Each row is a point on a landscape with many valleys, with its height.
A ball rolls from a point to whichever of its 3 nearest points has the largest drop for the distance, and stops where none of them is lower. Distance is the straight distance between rows; heights are no part of it.
K_631 (h 23.9): [125 122  97 154 193 143 152 176 103 129 132 115 144 155 109 143 160 102
 114 118]
K_261 (h 43.9): [ 90 120 125  76 113  93 122 151 129  99 138 122 129 131 117 136 107 145
 174 148]
K_907 (h 62.9): [103 182 160 128 175 166 161 124 115 149 128 161  71 151 136 119 161 117
 139 106]
K_213 (h 67.2): [119 131 128 140 181 164 163 154 106 137 138 115 108 178 108  88 149 115
 127 117]
K_922 (h 71.4): [104 160 121 133 194 168 143  94 152 129  82 134  51 197 167 118 177 122
 117 121]
K_826 (h 66.3): [139 158 120 123 126 167 165 158 105 142 129 123  74 153 113  86 144 171
 146 161]
K_704 (h 24.6): [ 90 155 111 162 124 155 154 162 119 196 109 119 156 113 131 138  97 145
  94 153]
K_726 (h 10.9): [ 92 141 118 117 154 109 124 135 126 118 109 166 176 134 113 179 128 149
 179 115]
K_844 (h 71.2): [164 139 144 156 133 119 136 110 150 144 170 126  41 118 111  91 129 112
 129 127]
K_866 (h 26.1): [104  98 161 109 140  72 119 117 165  78 141  77 129 146 104 150 122  94
 188 112]
K_339 (h 26.4): [ 83  89 135 130  97 103  89 129 111  89  58 121 128 123 165 151  94  62
  95 188]
K_857 (h 43.4): [156  94 138 103  58 116 110  92 178 120 168 139 185 128 114 133 124 160
 142 137]
K_42 (h 3.4): [ 72 136 118 154 159 118  60 148 131 154  65 124 147 142 136 177 104  90
 103 149]
K_574 (h 20.8): [109 152 130 161 180 128 127 130 150 132 130 154 115  96 117 133 119 119
 145 104]
K_580 (h 59.8): [172  96 124  74  30 141 153 129 111 167 186 148 119 115 133 131 130 151
  85 104]
K_212 (h 68.0): [ 87 171 124 143 159 170 160 132 111 160  77 107  83 166 141 123 166 131
 106 113]
K_404 (h 32.7): [138 123  85 146 161 123 125 140 146 140 112 141 180 106 108 122 141  95
  92 123]
K_954 (h 14.5): [189  76 150  82  60 109 110 108 130  67 107 162 156 140 123 129  99 159
 148 134]
K_904 (h 34.6): [105  82 154  95 104 102 141 126 163  72 164 100 115 111 122 164 108 118
 163 120]
K_533 (h 32.8): [107 174 146 174 196 144 133 132 137 140 148 159  86 102 130 117 129 142
 142  91]
K_451 (h 17.6): [165  89 152 116  64  85 119 104 147  88  94  90 153 111 169 144  87  93
  40 166]
K_481 (h 35.5): [119 133 151 104 115  93 103 112 185 125 129 152 139 100 115 166 148 140
 196  87]
K_224 (h 41.3): [112  87 139 125  66 132 120  89 182 133 169 131 166 126 124 155 125 147
 174  95]
K_429 (h 65.0): [163 145 158 131 185 154 149 139 110 124 151 127  74 148 105 102 141 121
 123  88]
K_986 (h 25.4): [ 63  98 151  89 123 109 105 120 111  41  90 144 122 126 171 149 110 120
 153 177]
K_63 (h 40.2): [ 74  63 114 162 107 106 106 125 124  95  85 110 159 121 149 142 127  59
  66 172]
K_403 (h 28.9): [142 139 122 169 164  99  93 141 152 112  89 159 132  90 117 144  95  84
 138 124]
K_603 (h 33.8): [ 92  88 170 122  73  79 122  98 170  81 150 136 154 153 122 183 133 134
 173 103]
K_972 (h 79.8): [167 169 136 176 149 165 113  76 153 156 112 126 157  93 109 127 158 130
  54  95]
K_338 (h 64.1): [105 165 112 126 137 144 128 164  64 153 132 115 118 138 136  82 120 158
 155 130]
K_79 (h 29.0): [161 124 136  84 100 128 113 135 105  85 143 167 144 116 113 124 122 176
 148 134]
K_811 (h 57.2): [195  98 130  75  50 145 145 122  99 163 170 156 147 116 147 132  94 176
 107 102]
K_298 (h 39.3): [126 117 121 176 124 134  93 147 146 131  94  98 194 127 101 173 124  69
  84 175]
K_767 (h 26.6): [118  79 172 104  49  99 124  71 155  55 108 160 155 154 125 150 116 159
 149 138]
K_923 (h 37.6): [120  99 144  79 115  97 124 113  92  97 121 187 165 149  83 139 103 163
 157 143]
K_384 (h 29.1): [ 96 140 147 129 177  90 112 136 167 145 122 166 124  95 130 188 132 107
 146  89]
K_623 (h 51.2): [142 119 143 102  90 126 138  88 164 128 181 140 150 152 110 129 134 161
 162 110]
K_469 (h 38.8): [150 144 105 137 103 134 137 137  95 162  60 103 170  95 177 123  95 153
 111 126]
K_398 (h 53.0): [127 158 113 157 150 165 167 145  87 151 107 121 119 157 119  83 154 123
  91 126]
K_861 (h 18.2): [121 130 150 123  68 115  91 123 148 143  87 138 161 137 178 167  84 130
 101 169]
K_18 (h 80.1): [140 180 141 172 171 181 145  89 164 207  69 117 148 116 133 107 149 125
  40 108]
K_350 (h 36.8): [140 122 146 136 134  79 125 107 170  99 161 110 128 111 122 148 125 139
 197  95]
K_260 (h 43.2): [138 120 113  80  98 117 124 135  82  99 161 115 111 107 104 105  89 131
 165 129]
K_32 (h 40.1): [ 76 164 119 116 127 151 117 156  96 158 105 164 145 121 120 139 150 169
 157 147]
K_963 (h 43.8): [115 114  84 143 122 107 130 188 116 126 109 114 171 132 134 124 135 118
 125 131]
K_46 (h 13.6): [ 39 108 173 122 111  58 155  91 163  75 141 104 130 164 152 167 102 104
 141 116]
K_126 (h 31.3): [167  96  78 131 137 122  96 145 111 126  91  95 147  79 193 135 112 140
 112 125]
K_408 (h 75.0): [141 123 178 113  88 161 111 100 157 205 191 114  80 147 117 144 164 130
 119  85]
K_61 (h 71.0): [159 128 145 106 115 134 139 133 117 200 199  89  67 132  82 133 136 127
 136 112]
K_314 (h 69.9): [137 172 142 106 161 160 174 139 111 174 144 122  74 188 120  92 149 137
 131 121]
K_218 (h 72.7): [ 98 146 137  94 118 150 165 142 135 143 189 110  83 162 105 103 101 141
 148 113]
K_237 (h 79.7): [155 139 108 114 130 154  97 144  62 129 128 123 122 134 169 107 110 173
 169 151]
K_307 (h 84.6): [144 157 119 152 185 153 111 151 100 125 122 169 114 138 146 134 174 130
  68 108]
K_83 (h 51.5): [132 151 138 149 108 141  99 129 173 178 101 112 188 120  96 154 124 113
  86 134]
K_534 (h 83.8): [136  89  72 111 139 125 134 150  94  72  92 123 150 121 149 117 126 113
 140 175]
K_255 (h 64.9): [154 132 153  68  76 159 173 153  91 145 157 155  88 131 110 117 140 176
 151 122]
K_463 (h 51.8): [172  61 121  94  19 145 126  69 138 149 143 167 178 117 130 149 111 131
 115 137]
K_784 (h 18.4): [ 92 113 113 148 104 109  88 143 121 133  82 122 158 107 162 138  78 100
  83 183]
K_896 (h 23.4): [180 134  89 149  94 139 122 147  88 143  98 100 179  98 172 104 114 147
  60 144]
K_413 (h 46.0): [139 111  94 184 156  77  98  95 124  98 178 137 135  91 109 110 128 133
 155 122]
K_819 (h 28.1): [108 165 107 174 151 164 145 149  96 169 110 107 117 132 140 104 116 113
  85 124]
K_400 (h 73.9): [122 155 109  95 128 161 119 153  64 122 126 106  96 136 162  83 117 147
 166 158]
K_989 (h 77.6): [162 138 167 111 145 154 123  81 171 141 142 131  30 145 126 126 163 150
 135 102]
K_781 (h 45.7): [146  73 118  58  79 127 129 110 145  84 162  96 111  88 120 133  76 131
 144 152]
K_208 (h 76.4): [157 149  77 144 147 147 162 167  66 119 111 113 148 156 117  92 168 131
  82 133]
K_175 (h 57.5): [174 140 127 170 157 106 118  95 144 148 185 141 103  84 120 111 124 153
 175 113]
K_988 (h 8.7): [115 174 122 174 189 162  91 130 138 165  89 138 153  88  95 137 114 120
 111 116]
K_723 (h 34.1): [ 91 126  91 153 127  96 116 151 143  97 102 115 156 139 141 144 131 100
 119 178]
K_663 (h 81.8): [155 174 175 131 144 151 112 106 118 151 125 129 140  95 160 127 207 131
  36 110]
K_402 (h 6.9): [ 78 116 168 114 120  65 133  76 159  81 138 127 131 181 172 157 119  96
 164 108]
K_981 (h 52.6): [106 170 117 110 104 144 142 158  75 154 112 144 139 126 165  92 135 158
 127 165]
K_66 (h 37.5): [ 94 132  98 123 107 135 115 180 138 161  99 153 144 148 130 149 120 113
 145 159]
K_396 (h 52.8): [113 136 145 145 195 154 153 139 130 119 149 131  61 157 120 100 153 124
 138  84]
K_145 (h 53.5): [140 109 123 172 139  51 116 113 172 111 150 160  91  62 137  96 105 129
 190 114]
K_395 (h 74.5): [158 162 111 134 179 172 141 106 111 165  95 125 110 131 154  94 180 140
  35 100]
K_612 (h 34.9): [139 101 167  78  51  96 131 117 176  77 159 141 149 129 155 146 103 148
 161 122]
K_969 (h 8.4): [111 145 125 154 188 166 137 154 116 186 104 136 124  81 130  99 137 133
  90 133]
K_159 (h 16.9): [ 84 135 165 136 149  85 102 117 175  92 132 129 141 132 142 152 130  91
 178  91]
K_750 (h 76.5): [180 139 141 124 201 148 140 118 154  89 129 135  41 151 134 114 179 150
 108 114]
K_194 (h 24.2): [125 115  78 138  97 114 112 130 122 118  90 102 153 105 164 122 100 119
  83 160]
K_227 (h 45.4): [182 109 120 147 109  96 117 127 154 134 108  87 198 129 111 124 112  99
  37 150]
K_665 (h 41.1): [ 65 108 122  96 151  87 134 167 128  81 125 131 151 169 141 157 122  98
 157 156]
K_622 (h 63.8): [127 141 110 121 120 119 166 129 133 128 207  93 136 136  87 128 106 137
 154 108]
K_886 (h 62.4): [178 154 142 132 117 133  74 113 158 146 118  90 206  71  92 164 183 121
  60 127]
K_815 (h 80.8): [116 138  86 117 112 120 120 151  83 113 100 137 117 132 129 111  96 137
 156 158]
K_27 (h 55.7): [106 103  99 102 118 151 149 136 121  91 162 113 122 125  83 132  81 117
 171 127]
K_217 (h 78.2): [148 137  65 143 131 169 154 170  74 115 117 109  88 147 128  83 132 146
 124 154]
K_324 (h 70.3): [145 149  99 174 180 174 176 128  77 159 113 116 146 137 129  94 171 106
  95 146]
K_389 (h 29.2): [101 151 123 133 155 130 135 165 123 158 118 141 152 143 117 123 136 131
 135 137]
K_952 (h 54.5): [120 157 135 109 121 144 162 160  77 137 125 148 123 160 109 111 130 187
 161 133]
K_749 (h 71.1): [186 139 129 176 175  95 153 117 123 117 138 156  90 105  98 104 134 122
 127 114]
K_863 (h 73.7): [148 156 163  81  86 153 152 118 154 167 182 148  90 141  99 134 162 177
 146  80]
K_608 (h 83.7): [141 143 121 160 138 181 180 144  80 137  87  90  97 192 160  89 179 140
  85 148]
K_473 (h 64.2): [118  82 117  68  73 173 130 127 136 160 216 103 158  91 136 148 127 126
 124 110]
K_852 (h 86.2): [137 167 150 154  83 144 121  78 154 183 171 134  73 113 115  81 136 162
 177  88]
K_235 (h 32.6): [ 53  75 156 136 117  90 132 129 143  72 104 134 125 138 162 129 112  86
 124 161]
K_693 (h 44.2): [120  49 117 105 117 107 155 134 139  54 158 103 145 157 110 137 105 121
 163 150]
K_624 (h 20.3): [ 96 103 137 109  96  85  90 115  89 115  59 154 144 126 160 122 119 133
 172 164]
K_225 (h 78.5): [170 155 129 146 165 171 129  79 123 167 108 120 118 142 125 123 156 113
  53 133]
K_797 (h 38.7): [151  90 108 140 158  91 112 125 154  98 180 105 155 125 104 142 107 107
 176 128]
K_523 (h 66.6): [191 144 138 148 143 111 113 114 144 170 182 113  64  99 101 101 143 110
 141 131]
K_903 (h 18.7): [132 142 123 163 168 123  91 162 153 140  81 152 176  79  97 148 140  66
  94 139]
K_110 (h 28.5): [114  94 113 144 166 102 116 123 143  84 115 144 134 129 123 154 109  86
 168 104]
K_294 (h 77.8): [152 131 156 139 176 131 139 116 130 125 185 132  78 134  87 139 130 128
 183  86]

Where does a ball stop that starts at each point below?
K_400: K_389
K_580: K_954
K_815: K_389
K_237: K_389

Call two points neighbours if one is among the 3 nearest of the other. Go from one point of each pair to the other, from neighbour to neighbour, staying as low as possible. Name the highest point that can't be avoided.
K_574 and K_451: K_235
K_726 and K_954: K_603
K_402 and K_631: K_389
K_896 and K_451: K_194
K_402 and K_969: K_403
K_451 and K_42: K_784
